Points, in no order, along strands that fork, close into loops and pass close to each other.
In the rows, zero is written as 100.
Points whose rows are less than 93.4 apart are linked; no others are. Some points are linked to none.
zeso: [101 114  85 138 131  60 109  89 137 132  92  82  68 145 118  84 125  90
 106 120  88  92 116  74 104  72  79 138 135 100  97 122  95 116  87]
Pedas: [ 94 117  96  82 101 107 111 109  91 100  98 102 104 145  93 111  91  82
  84 117 115  97  86 107 110  69  89 135 134  74 124 102  93 108 116]
Ton: [ 88 114 113 129 127 125 106 109  75  71 102  85  83  84  98 116 104 116
  91 117  96 100  89  96 103 104 114  69  82 109  74 125 106  82  81]
gemi: [ 85  85  65  92 109 101  95 119 101  92 111  99  91 113 116 103  99  76
 130 110 111 107 124 103  84  60  78 115 106  87 142 130 108 117 117]
napi: [127 102 126  81  95  69  86  89  79 143  96  98  94 102  83  72  87 118
 116  98 100 100  76 109  79 151  91  86 100  65  89  93 116 130  72]
Ver: [105  86  81  89  96 123  82 119  96 109 119 119 128  58  94 114  73  90
 126  99 108 105  96 119 121 109  82  99  79 121 108  51 122 111  85]
bosur: [103 116 117 127  94 102 102  98  94  97  91 114 111  77  79  97  99 114
 116  81  86  91  86 101 103  96  82  89  75 122  72  72 111 121  85]
Zopuf: [ 72 128 102 128 120  96 116  73  95  83  82 127 113 123  90 123 106 131
  74 109 109  84 108  88 105  80  74  88  95  75 109 124 102 124  84]
sufe: [ 89 113  74  92 128  66  94  70 146  95  85 118  72 124 107 116 114 114
  81 117 103  98 107 104  90 107 117  79 122  70 104 152  83  99 100]
latir: [140 112 111  85 107  86 103 107  74 105 121  82 117 107  89  83  98 128
  87 109 100  88  64 102  98 115 120 110  80 110 103 115  83  95  88]
Veb: [106 116  82 124  98 132  79 106 122  78  85  96  81  93  83 106  95  83
 115 111  94 110  88 110 105 104 110 109 119 111  94 120  92 117 103]
Tuto: [103  84  83 121 116  69 101  64 156 107  80 114  93 126 112  90 131 112
  80 111 107 100 113  90 107 103 126  98 126  79 106 123  88  94 100]
Zavaz: [123  59 112  96 115  96 127 114  88 106  99  85 114 104 137  73 115 110
 103  83 101 116  70 108  82 122 127 109  92 106  92  80 110  94  92]
popor: [ 77 120  69 122 129 135  74  82 129  90  92 116  79  99  72 123  99  89
 111 130  90 106  78 111 112  97  87  95 106 112  85 129  96 108  88]
vanad: [126  74  99 100 105 114 105 124  75  94  95  81 105 101 125  74  90 109
 114  99 103 123  77 109  78 121 118  92  95  91 107 112 134 109  90]
novan: [ 77  78 121 162 115 114 119  89  91  80  50  99  81 126 121 108 115  85
  92  96  79 129  90  92  76  83 116 121 109  93  95 103 120 108 117]
lunup: [145  96 114  88  99  94 115 106  68 119 117  42 110  96 116  73 115 118
 102  81  77 102 111 100  99 110  80  80  87 107 123 125 110 113 100]
muf: [116  84 115 105  69  75 118 113  54 119 114  80 120  75  92 121  98  96
 100  54  78  90 141  98  90 104 102 126  94 119 143  67  86  92 110]
dofar: [ 66 109 117  97  95  63 116 113  80  97  83  95  92 124 109  98  92  77
 106  83  95  89  96  79  74  93 105 115 114  82  80  99  92 108 120]
roz: [ 84 126  97 113  83 104  96 106  85  89  91 115 103  84  96 108  63 108
 119 106 126 126 104  91 108 115 102  94 117  75 104 103 135 121  87]
Vepez: [124 123 115 107  81  69 100 115  59 125 122  79 100  94  56 114 106 103
 118  71  80  69  99  86 100  96  98 129 101 123 114 102  66 112 106]
dozu: [ 58 101 100 103 119 114 111 111 101  95  85 120  91 118 119 112  89  83
 102 119 126 142  64 105 109 101  86  95 115  79  87 100 130  89 101]
mes: [127 123 129  71  74  74  99 109  65 120 102  80 115  87 106  82  69 110
 106  91 104  99  88  91  99 152  84  77  98  90 104  87 120 131  83]
Gad: [112  62  76  75 103  59 103 111 103 109 124 102 127  87 121 109  87  74
 111  82 103  87 131 109  81  98  88 110  86 106 133  82 107 112 108]
lutim: [ 71  83  73  97 122  95  75  76 132 103 100 102  82  93  91 106 120  76
 122 100  87 102 140  98 105  79  82  63 104 102 112 137 100  93 117]
nel: [ 95 112 106 111  85  76 120 115  73 104  94  77  94 130 117 102 107  89
 103  99 100  92 133  72  86  56  89 151 106  86 140 114 105 107 101]
Fen: [117  72 106  92  95 112 123  93 107 100 103  85 126 128 129  72 114 105
  71 112 102 112 109  96 125  73 110 121  92 111 122  73 109  81 110]
sez: [106  76 114  99 127  77 119  96 114  93  95  90  87 110 145  78 115 111
  94  88 118  98  82  99  81 124 125  73  91  96  63 105  94  85  93]
Kavok: [149  73  83  93 103 110  92 106  96 113 117  98 107  98  92  76 120 109
 101  94  86  83  93 126  84  93 109 132  99 114 121  92  85 115 102]
lerel: [106 134 104  42  87  80  85 121  68 106 127 104  87 100  93 118  62  92
  91 104 122  93  59 115  73 130 113 110  89  78  91 115  82  88 100]
ratu: [ 85 108 127 100  83 115  86 100 107  90  75 129  99 105  76 108  98 103
  54 105 104 111  93 108 120 119 129 103 130  67  95  73  97  88 105]
Pivu: [ 74 126  60 109 120 109  82 103 111 105 106 125  82 110  60 146  94  91
 119 122 109  93  80 110 105  82  69 112 111  99 104 124  79 100 103]
zoniv: [ 74 103 111 126  93 128 112  81 119  91  59 119 106 124  95 114  99 103
  57 123 115 134  85  92 136  97 114 119 122  83 102  86 118  91 109]
Paka: [ 71  49  82 100 135  90 103  95 104 118 102 114  96 110 120 108 110  84
 113 117 108 116  97 116  76  93  93  89  91  78 121 101 127  96  98]
falog: [107 148 124  92  88 125  73  96  87  87  94  93  78  83  88  96  80 116
 106 105  92  95 109 112 102 116  70  62  89  79  89 134 114 125  70]
mir: [101  64  83  89 114 107  93 101 127 127 111  75  88  95 102  84 120  80
 115  96  84 112  94 115 102 101 101  99 112 119  81  90  83  74 116]
Bili: [ 86  74  73 152 103 118  96  81 119  86  94  89 103  79  90 103 115 104
 107  99  77 112 117  83 100  91 140  98  96 139 109 104  93  64 113]
Feda: [ 99 102  99  90 119  82  96  95  87 131 126 111 109  79  78 109  87 101
 111 103 112  97 100 108  96 117  91  86  79  90  98  93 114  94  77]
betob: [118 102  85  97  78  81 115 114 124  79  88  78  90 110 129  80  94  88
 113  90 111 116 104  85  94  94 115 119 126  92 101 112 101 117 112]
sel: [ 75 125  98  99  89  78 108  99  87 114 106 124 124  82  62 136  86  93
  98 107 116  94 107  83 125  96 116 115  90 108 110  79  84  80 100]
puzi: [101 101  99  98  99 136  80 138  91  75  99 122  92  86  90 133  89 110
  87 123 104 109  64 128  96 122 127 115 104  87  88 103 103  84  84]
bur: [ 48  89 112 119 121  92 110 108 102 117  83 136  85 109  86 137 107  79
 101 113 116 104  49  97  81 106  91 114 108  93  58  82  82  79 103]
miz: [129 121 103  58 109  87  89 104  86 115 118  87  78 127 108  98 106  78
 108  91 104  65 112 114  80  60  73 105  95  80 119 126  77 108 126]
dov: [ 87  68  73  93 102 104  82 102 121  89 112 119 114  79 106 110  90 106
  89 118 127 113 100 115 105 130 130  90  99 102 109  92 108  78  98]
Zal: [ 95  92 142 128  99 117 120  89  71  99  72 103 111  98  84 100 117 126
  66  91  87 112 116  93 106 101 116  82  70  95 102  67 107  83  91]
Ked: [ 99  89 107  97  97  64 100  85  90 133  78 104  95 119 109  88  80  97
 118  96 118 106  91  90  69 137  97  90 123  50  94  86 126 122  82]
vosuk: [ 68 100  63  98 123  73  99  97 132  91 116 121 101  91 106 119  90  94
 115 111 124 103  93  90  95 103 115  89 100 100 100 118  98  85 104]
Nuto: [122 138 110 132  98 104 102  90  97 109  94  51  82 120  92  98 117  85
 107 111  73  75 140  80 116  63  80 105 121 104 115 118  97 116 106]
mupib: [ 73 129 102 101 101  89 111  91 134  83  85 101 101 108 109 108  91 103
  68 115 125 110 109  90 133 108 114  72 122  73  99 121 106  88 102]
saniz: [ 96 121 138  61  69  70  94 116  71  93  94 110 110  90  90 104  87 110
  85  71  93  69 105  96  93 110 106  95  94  93  82  82  81 118 112]
git: [ 87  85 115 113  98 110 139  93  87  87  78  92 116 120 133  94 104 113
  74 123 124 128 107  86 116  83 116 102  87  87 124  89 128  80  90]
til: [106 100  76  85  90 114  88 101 128  66 112 107 109  96 124  79  82 119
  98 107 121 106  84 107 106 128 129  98 102 113  86 101 106  93  92]
sikoz: [117  97  80  95 112 105  90  80 131  91  99  83  87 115 124  66 118 111
 109 113  90  99 107 102  97  95 103  75  97  98  83 133 100 111 102]
pepi: [ 39  76  89 107 114 101 103 102 113  93 107 137 118  93  99 128 127 100
  85 110 115  95  85  96 109  87  91  84  65 117  85  84  85  62 113]
godad: [ 87  95 102  91  86  91  87  88 133  96  99  99  83 103  87 106 126  61
 100  87  88  83 149  97 115  62  81 106 127 115 114  99  69  85 140]
Vapo: [128 118 118  99  88  88 103  97  75 122 110  93 119  71  63  92 107 114
 112  69  80  82  95  98 111 123  96 100  87 135 103  79  87 115  91]
mumom: [117 108 114  34  71 122  76 130  88  78 106 106  95  78 109 115  71  92
  82  95 106 100 115 135  88 116  98  84  96  81 106  90 100 101 111]
Kasu: [124 111  91  51  82 113  75 112  99  96 130  88  97  83 106 108  81  81
 108  97 102  84 111 124  96  94 100  86  89 112 110 108  82  96 123]
moso: [ 50  94 125  93 111 114  91 139  90  88 101 110  77  61  96 140  93  78
  97 108  90 115  98 107  91 115  82  63  97  95  56 102  99  58 104]
Tapo: [101  85 102  88 102 110  97 123 118 107 121 110 113  71  92 107 115 117
  88  99  88  95  73 120 109 121 120  98  83 132  59  64  75  72 100]
tega: [100 122  82 121 133  59 118  87 107 132  85  71  72 139 126  81 109  96
 108 134 108 108  95  72  92  90 100 100 121  69  90 140 107 117  88]
buv: [ 53 111 100 129  95  86  98  91  93  80  91 145  94  92  88 139  87 117
  87 102 126 118 102  88 110 128  97  88 122  70  91 101 121  97  86]
guv: [ 46  88 104 112 119  55 135  92  90  94  91 125 102 121 124 129 106 100
  93  97 127 101  95  74  80  87 111  99  91  92  95 108  88  69  96]
ratal: [102 111  93 129  86  93 114  77 138  92  90  92 103 121 107  88 116 105
  84 116 108  94 126  69 130  62  94 139 112 114 120  98  95  95 100]
liku: [ 92  89  93 103 108 148  92 106  95  87 106  84  90  83  92  94 105  75
 122  90  70 110 108 113 103  69  77  86  86 129  92 103 107 107 118]
fedok: [ 75  45 114 125 116 104  97  91 101  97  94 149 111  70 102 127 124 125
  85  87 104 111 105 110  85 116 102  75  73  96  92  72 114  78  93]
Taka: [129 103 136 103  73 105 100 103  68  96  69  85 106 107  97  77 103 112
 101  67  77  93 108  98  75 107  94 100 110  90 100  96 111 140 106]
zek: [122 102 103 131  78  89 122  99  70  92  89  87 114 118  95  88 111 109
  97  85 100  87 114  77  81  74 109 160 101  98 134  94  98 117  96]
ger: [ 83  71 110 122 119  85 115  92  81 109  71 127  85  98 129 105  92 113
 108 106 132 122  89  97  74 128 108  82 109  61  95 103 142 104  85]
Gul: [ 98  91 109  69 105 103 104 130  82  91 112 105 113  71 126 106  66 100
  92 113 121 122 109 116 107 137  93  66  88  83 109  78 140  91  78]
viv: [101  90  80 122 121  63 137  95 101 111 112  88 113 119 138  66 114 114
 116 103 121  94 107  70  88  77  97 121  82 101 111 110 111 107  80]
fale: [ 72  75  96  84 123  91 102 121  93 100  92 133  89 105 127 118  89  90
 107 107 125 119  75 119  67 120  97  92 100  66  90  92 123  98  95]
garat: [ 78  63  63  91 116 129  87 106 129  91 101 123 103 121 123  89 109  78
 118 120 106 120  97 118  91  78  74 103 103 100 117 106 127 111 116]
vun: [151  68  80 119 109 112 101 102  94 135 137  81 111 119  95  68 120 110
 108 108  95  88  96 102 111  80 102 145 115 126 126  88  99  93  87]
fer: [ 96  91  96 118  85  75 127  98  98 118 100  92 122  81  98 104  79  90
 108  96 112 119 120  84 110 111 117 114 104  98 128  65 124  88  80]
Nafu: [128 111 111 125  53 108 116 103  79 110  86  85 119 110  89  80  87 101
 106  87  92 109 101  75 112  96 102 151 113 110 123  62 117 123  94]
regeb: [109  99 113 135  89  75 102  67 126  83  71 115 104  82  95  85 111 128
  91  73  96  93 111  86  89 126 125  92 107  85  82 111  99 113  90]
gav: [100  73  86  96 101  93 103 110  98 116 117 104 129  63  95 112  95  77
 119  72  82  95 113 110  91 105  73 102  80 134 109  70  96 105  99]
bunap: [103 138 135  90 101  91  99 110  80  83  96  85  70  85  92  96  86 108
 117  81  87  93  82  95  77 133  81  72  92  91  62 124  98 115  74]
Puz: [ 82  99  81  66 109  90  66  97 134  99 110 112  71  84 102 114 100  76
 130 104  94  87  95 120  70 100  79  88  89  98  75 127  81  97  98]
zeli: [119 116  82 143  82  97 109  79 127  74  93  89 113 103 122  72 110 120
  89 107 113 102 119  61 122  95 129 109 112 118 102 108 106 102  94]
Nefen: [123 102 127 133  79 111 103  85 117 116  74  86  95  83  73  93 117 106
  92  67  62 107  97  97 118 117 119 110 122 119  79  82  85 103 103]
fumez: [109 104 118 118  61  77 124  93  82 120  82  69 113  92  97  77  99 110
  98  73  99 107 113  70 105 124 120 112 111  97 120  72 119 106  92]
let: [ 55  80  87  99 108  91 102 132 113 114 101 105  96  94  97 137 107  62
 120 112 104 107  70  94  79  90  89 120  96 110  80  92  87  74 124]
Fif: [108 109 125  79 105  76 137 124  70 111 126  72 120 117 104  83 101  84
 102  91 106  94  87  86 101  82  88 125  80 126  90  85  82  89 107]
Duki: [ 80 116 130 107  91  78 129 109  69  94  90  89 101 125  84 100 109  88
  84  85  87  79  90  76  99  77 100 139  92 113  88  83  63  92 109]
Surap: [ 79 127  93 120 125  70 103  94  91  76  94 116  89 111 112 129  91 127
  96 108 122  93  93  84  80 104  98  86 102  68  98 154 105 119  87]
kobi: [102  89  98  81 104 115  73  91 130  82  92 114  83  84  90 103 122 106
 107  88  74  86  93 131  74  98  89  83  90 102  71 103  84  99 102]
gigag: [ 62  71 148 113 118 101 111  97  80  98  80 134  98  94  85 123 123 110
  66  91  90  98 112 103  92  88  97  66  77  89  84  78 111  80  98]
Baze: [116 125 111  49 100 111  82 100 104  73 120  88  76 113 108 105 102  83
  89  96  90  83 112 120  83  74  89  82  84  89 104 134  71  95 126]
Vur: [ 73  91  95  71  92  77  93 134  86 120 106 108  98  85  94 140  84  64
 115  92 108  89  91 109  65 105  93 116  94  87  95  83  81  94 112]
ravo: [ 66 125  95 126  88  98 124  82 119  80  95 123 120  94  75 119  99 112
  88 105 119 103 105  78 122  89 108 106  86 111 109  93  97  84  85]
Bolu: [109 130 114  90  77 105  82  88 122  67  88 117 104  89  79 107  98 116
  67  99 113 101 111 105 126 116 121  84 116  89  88 103  94  93  95]
Gefum: [126  85 106 130  97 119  97  68 110 114  98  91 105  83  64  85 140 123
  99  82  58  96 125 100 117  96  96  83  95 121  95  98  92 104 107]
lum: [123 102  94  94  81 118  87  89 120  85 112  87  86 109 101  88 111  85
 104  88  87  75 138 100 127  67 101 103 117 130 109 115  72  97 129]
kudom: [ 96 122  78  76  97 127  63  89 126  78 135 139  93  71  92 104  81 126
 115 119 108  93 104 118 120 117  82  67  82 103  86 113 105  91  77]
siko: [ 77 135 124 108 113  58 110  90  88 113 113 104 109 101  86 113  86 115
  77 107 126  89  83  78 111 128 119  79 104  81  82 102  88  73  73]
Lisi: [109  95 108  70 107 129  85 120 105  99  95 108  73  97  87 111 116  90
 106  98  74  93  54 132  67 102  88 116  86  98  60 100  72 102  97]
zak: [109 123  47  98  98 101  74  97 124  75 128  97  97  90  96  92  80 108
 131 104  97  82 110  97  96  97 126  98  92 128  99 135  77 101 108]
didop: [ 63 112 107  90  97 114 108 107 105 102  71 108  94 137  95 115  96  78
  92 116 115 129  92 102 128  88  86 118 126  78 113  89 117 103 113]
tudop: [116  60  88 109 103 133  99  83 132 121 106 105 116  94 108  66 105  98
 111 109  95 123  99 108 124 101  85  96  93 121 100  61 132 113  90]
bodug: [154  86  82  52  99 103  91 115  78 112 126  71 127  94 133  89  68  98
  98 103 113 101 109 127  86 113  93  88  86  93 141 105 123 117 101]
Lol: [ 82 128 124  79  91  57 112 105  75  83 107 122 119  90 101 110  82 119
  78  81 126  78  92  85  90 116 108  91  77  84  82 105  94 101  88]
gumal: [ 92 109 133 101  90 100 104 123  91  84 102 118 100  66  87 111 104 125
  73  89  97  99  82 102 111 129 114  86  89 104  56  77  81  78  93]
Kenal: [107  99  93  74  94 115 107 118 100 103 111 133 114 122  96 105  93  76
 100 106 119  92  89 115 108  66  78 137 101  95 122  70  96 114 115]
suzo: [105 109  84 110  95  54 138  84 105  94 103 120 132 113 124  83  94 122
 107  97 138  93 105  70  94  98 105 113  87  84 109  97 121 114  83]
nafer: [ 63  84  87 124  93  87 107  65 144  96  90 121 112 119 101  90 130 103
  89 104 104 114 122  80 121  70  89 133  96 125 121  74  91  72 110]
Beze: [ 92 123 119 129 105  73 111  74  75 120  90  79 106 104  74 109  99 120
  79 122 114 102 110  70 117 114 130  90 103  79 115 105 100  67  80]
Pez: [130  99 112  73 100  96 118 126  73 116 127  61 110 122 117  80 100  78
  90  94 109  92 103 100  99  75 102 127 108 106 129  95  87  90 111]
Meveg: [111  97 116 114  94 123 100 115  81 102  84  87  95  83  86  91  96  93
 127  79  70 109  92 118  89 100  78  97  96 110  90  84 112 125 101]
ripo: [101 108 132  79  52  80  92 110  64 102  82  77  93  96  91  98  75  88
 100  61  86  88 118  92  80 118 102  97 121  84 100  88 104 137 125]
vepep: [ 75  86  60  83 101 120  73  89 124 100 128 125 113 105  95  99 101  91
 119 116  94  81 114 101 120  67  87  96  92 136 103  95  84  83 125]
kevu: [103  81  84 125  96 138  76  89 115  92 104 102 109  60  80  86 108 125
 109  87  67 103 111 106 126 116 106  75  85 137  77  87 101  96 100]
poge: [ 77 126 104 109  95 105 102 123  77 106 100  82  90 105  78 123  65  89
  87 120 112 115  81  89 116 116 131 106 124  83 101 103 103  74  99]
Duze: [131  64 104  84  82 125  92 117  95  92 106  98 117  77 105  92 113 110
  84  74  84 105 105 125  96 105 126 110  96 118 106  75  99 111 117]
Nobi: [ 74  72  64  94 113 107  97  98 118 101 126 105 125 107 115  75  89  90
 119 119  97 110  94  85 124  78 111  98  95 148  92  88 102  63 124]
tuv: [114 101 100  96 136  85 107  76 111 144  94  83  91 132 111  76 113  93
 102 131 106 106  87  98  97 104  86  73 106  62  91 116 121  94  81]
Vup: [ 91  68 123 143 101 115 146  94  86  81  62  96 100 123 148  90 117 103
  94  95 113 130  93  82  87  87 123 119  88  93 104  78 117  89 100]
Pubog: [139  97 113  99  74  82  96 114  55 138 123  69  93  85  82 115 101  78
 119  55  75  70 125 110  85 114  88 120 113 119 133  91  80 115 124]
dera: [105  95  83  76  93 138  64  77 129  87 101 138  97 108  80 105 117 104
  75 122 100  84 105 130 112  82  97  96 117  99 116 106  79  97 123]
Rova: [101 100 116  84 107 110 104 132  64  92 118  82 115  80  88 121 103 104
  88  85  87  91 101 105  83  90 112  91  65 126  87 106  82  82 112]
Muzef: [ 88 128 114  44  79 101  83 130  74  90 108  99  86 112 109 121  62  75
  82 105 116  96  90 115  88 108 109 114 115  71 106 102  86  94 116]
Gili: [126 113 100 142  89 101 119  89  99  65  67  86 110  94 124  79 106 129
  91  88 105 104  94  72  95 116 132 102  99 103  94 112 109 119  82]
kuf: [109  64  91 114 101 129 105  99 124 123 104  96 105  99 112  69 107  90
 105  86  72 117  94 109 118  94 101 124 105 140  91  56  95  87 112]
Lal: [128 143 116  75  86 128  70  91 110  73  92  85  85  99  97  90  95 118
  80 112  94  92 101 121 117 107 106  68 102  81  89 123  90 106  92]
liko: [109 101  81  76 101 148  65 118 109  90  98 104  82  96  87 113  85  80
 106 126  95 119  76 136 105  99 109 115 119  92 104 109 102  96 106]
moreb: [138 128 100 113  91 114  99  89  88 115 101  97 106 104  83  83 105  96
 129 100  99  82 112  92 117  74  53 111 104 103 120  92 104 144  85]
Nelip: [125 149 112 121  81 116  97  79  89  84  76  71  98 110  90  97 100  97
  87 114  92  86 133  84 119  81  89  88 117  80 115 127 108 130 101]
zezi: [120  87  69  98  90 133  95 111  91  99 131  73 106  73 113  89  97  93
 138  71  63  88 126 116 107  95  83  85  92 152  97 111  95 112 120]
tad: [ 97 130 115 103  90  80 103 104  65 105 101  87 107  85 111  94  65 116
 114 108 128 107  94  81 101 139  98  74 103  85  89 102 138 115  73]
tolun: [ 88 117 109  74  98  89  83 133  56 113 116 114  89  85  86 136  83  94
 106  98 103  86  62 112  51 121  95 107  81  83  79  98  80 101  98]
ruf: [ 80  65 103  98 131  91 109  75 136 102  96 124  84 112 122  82 118 100
 105 102 114 114  76 108  97 113 101  73  92 108  62  96  98  86  98]
vofa: [ 69  89 112 108 113 122  92 116  95  52 110 110  82  75 117 118  95 115
  96 114 101 113 103  98 103 110  92  53  76 107  61 119 110  67  91]
gubo: [ 80 118  78  81 113 107  94  95 120  99  99  91  95 117 101 120  95  90
  84 132 121 117 117  93 127  84 103  79 121  78 126 141 102  83 116]
Vukab: [132 104  81 136 106 106  88  96 117 106  92  60  68  98 101  89 115  90
 126 103  66  93 126  90  98  78  93 117 131 119 109 138  93 126 103]
gefi: [ 97 110 105  84  96 115 112 115 111  88 104  74  98  89 128  78  84  85
 121  94 105 125  91  95 112 107  83  67  84 117  72 100 117  94  91]
Vudev: [ 98  65  90 128  99  96 122  76 127 119  96 102 121  85 107  83 108  96
 114 100 105 121 118  85 109  95  87  98  91 109 119  74 137  98  86]
pekul: [ 86 163 110 105 105 109 109  82  93  77  82 102 104 123  87 115  92 108
  65 125 100  74 106  82 119  81  78  94 103  86 101 138  88 127  87]
nage: [127  98  81  72  93 119  84 119  89  90 115  86 106  80 134  83  68 125
 106 112 112 118  97 117  90 123 103  69  78  86 111 108 137 112  73]
tagu: [103  86  49 102  79 122  77  98 113  85 137  84 117  76 111  85  85 112
 129  85  74  88 117 103 108  92 128  95 102 147  98 122  85  86 127]
Bem: [ 96 118  98  76 125 121  76  94 107 107 117  85  75 106  69 126  97  97
  78 135 101  94  97 119 112 101 114  76 106  86 111 136  89  64 105]
sotav: [ 98  80 105 137 130 125 109  91  87  75  69 102  86 132 106 104 129  96
  81 111  74 103  90 108  74  67  96 115 100  95 100 118 113 115 100]
Nalen: [129  78  62  81  83 128  75  91 132  83 115 106 118  94 131  65  85 109
 101 108 107 104 102 120 113 106 125 105 117 115 113  89 104 109 116]
nure: [106 119 111  82  97  72 112 116  68 108 100  83  86 142 123  88  90  83
 123  98 105  85 102  88  68  74  74 123 110  84 108 118  92 128 117]
maz: [ 89  87 120  87  99  93 106  75 108 106  88 102 103 100  97 103 115  90
  86  93 106  99 131 100 101  91  93  88 107  76 114  93 107  98 109]
nus: [123  82 112  75 118 103  99  90 116 142 102  71  84 111 106  76 113  79
 108 106  84 106  98 123  94 114  77  84 112  86  94  85 104  95  93]
Regod: [ 78 139 109 110  79  71 110  89  72 120 104 118 110 105  64 116  72 102
 110  95 119  85 101  67 108  98  95 121 102  85 110  82  97 118  86]
sulez: [ 96  71 123  92  84  80 125 124  90 124 101  69 111  90  99 104  99  78
  94  70  82 103 115  91 101 106 111 124 101 118 109  54  89  81 123]
pavi: [ 68  83  65 133 118  85  92  60 154  82  84 123 100 127 122  91 132 110
  87 111 107 104 103  86 117  83 120 113 106 126  99 120  89  80 124]
Fug: [108  77 139 109 113 113 112 104  75 133  82  84  99  91  70 103 119 110
  70 100  79 112 102 108 107 119 125  84 101  91 106  79 106  72  89]
lovo: [ 93  75  71 118 120  86 120 110 106 107 130  87 110 117 130  72  99  99
 123 113 109 104  97  81 107  75 102 128  89 134 107 103 108  79  96]
Kipas: [ 98 114 149 100  95  96  90 121  63  76  92 115  82  86  92 105  92 126
  92  89  90  93  67  99  90 145  98  87  90  96  43  88  89 111  79]
Bar: [ 94  67  88 128 106 143 113  92 109  97 100 103 120 120  96  74 121 114
  81 120  85 115  95  95 131  67 105 121  83 134 106  68 100  79 104]
Kade: [ 73 105 111 126  95  82 111  68 141  76  74 138 115 102  92 100 109 109
  89  76 116  95  99  81 110 103 106 103 101 100  81  93  95 102 103]
Bupim: [ 67 125  66  84 112  63  95 102 125 119 114 120  82 107  75 142  84  76
 117 104 120 101  79  95  95 104  97 115 114  88  98 125  73  90 104]
megib: [ 86  85  98  98 141 113  99 108  92  89  85 119  76 131  98 114 119  93
  89 113  89  94  62 125  72  85  95 113  93  94  76 120  88 100  97]
rilu: [ 81 136 108  98 134  78  97  76 118  92  85 113  63 111 105 114  98 121
  86 112 114  90  93  94  93 125  95  61  99  58  72 147  94 104  77]
Romeg: [115 114 120 121 117 112 107 113  62  90  90  77 105 101  84  96 105 127
  80 121  92  94  66 101  96 105 125  98  84  99  91 120 100  98  78]
kobu: [127  89 107 117  91 131  94  76 127 105 102  80  93 110 106  61 130 100
  97  88  67  86 132 103 129  65  74  96 117 133  99  92  90 113 114]
peke: [147 122 112  85  74  81 104 106  85 115 109  96 110 104 102  65  91  98
 137  82 102  84 102  94  98 103  61 122 100 109 115  80 101 154  94]
koza: [142  91 103  77  83  64 102 111  87 113 112  94 116  95 117  92  86  76
 117  70 105  80 123  99  78  97  70 117 100  99 133  85 107 137 106]
nuv: [ 94  98 111 130  95 121  88  85 122 114  75 105  85  77  64 108 110  81
 101  97  78 127 106 105 108 111 114 105 122 104  89  91 111  97 107]
gab: [124  84  88  90  76 133  79 125 114  91  97 122 106  73  72 120 113  94
 105  79  87  92 100 119  98 100 105 121 100 128  91  67  78 107 126]
gola: [116  92 116 108  89 118  86  98  86 134  88 114 101  92  56 109 102 112
  83 109  88 111  95 113 110 117 113 105 112  83 108  67 102 100  97]
beb: [137  71  86 105  86 112 104 105  81 118 129  43 109  88 127  74 118  97
 114  67  67  99 137 104 113  98  90 103 105 135 129 120 106 109 112]
lofeg: [103  99  81  93  91 118  73  85 125 100 113 129 105  83  66 107 105  99
 104 107 105  79 100 113 117  91  94 107 102 128 105  81  74 101 110]
Tid: [110  75  94  96  98 119 106 111  84 101 114 113 141  62 102 101  79 114
  94 103 108 113 116 113 114 117 103  79  72 112 128  66 135 102  74]
Buva: [162 110  97  67  90 119  81 107  87 105 128  88 105 109  87  82 104 118
  98 100  91  72  69 130  92 107 109 114  93 119 116 104  64 104  93]
tolid: [127 136  73  70  99  84  94  93 109  89 114 111 103 114 109 105  89 111
  98 102 119  86 102 106  96  95  92  97  97  72 114 134  97 121  96]
navaf: [ 71 118  75  62 126  95  79  87 140 108 108 119  67 115 119 111 101  95
 123 118 105 109  95 118  92  91  66  66  92  81  86 138 105 101  95]

A tip is a point with one link. Name the tips that can be reached along the links from each point below, in the order of the rows.
Lol | lunup, zak, Beze, sulez
Vur | zeso, bur, Pez, navaf
ratal | Vukab, Regod
Gad | bodug, moreb, ruf
Kavok | moso, vun, suzo, dera

A fork is a point with three links, a tip a point with one. Leave the first point through the second and follow the links. Name the first fork or tip that comes.
rilu / sufe | Regod
ravo / Kade | Vukab
Bar / Fen | navaf
nure / nel | kuf
let / Vur | nure
miz / Baze | bur
moreb / peke | nage
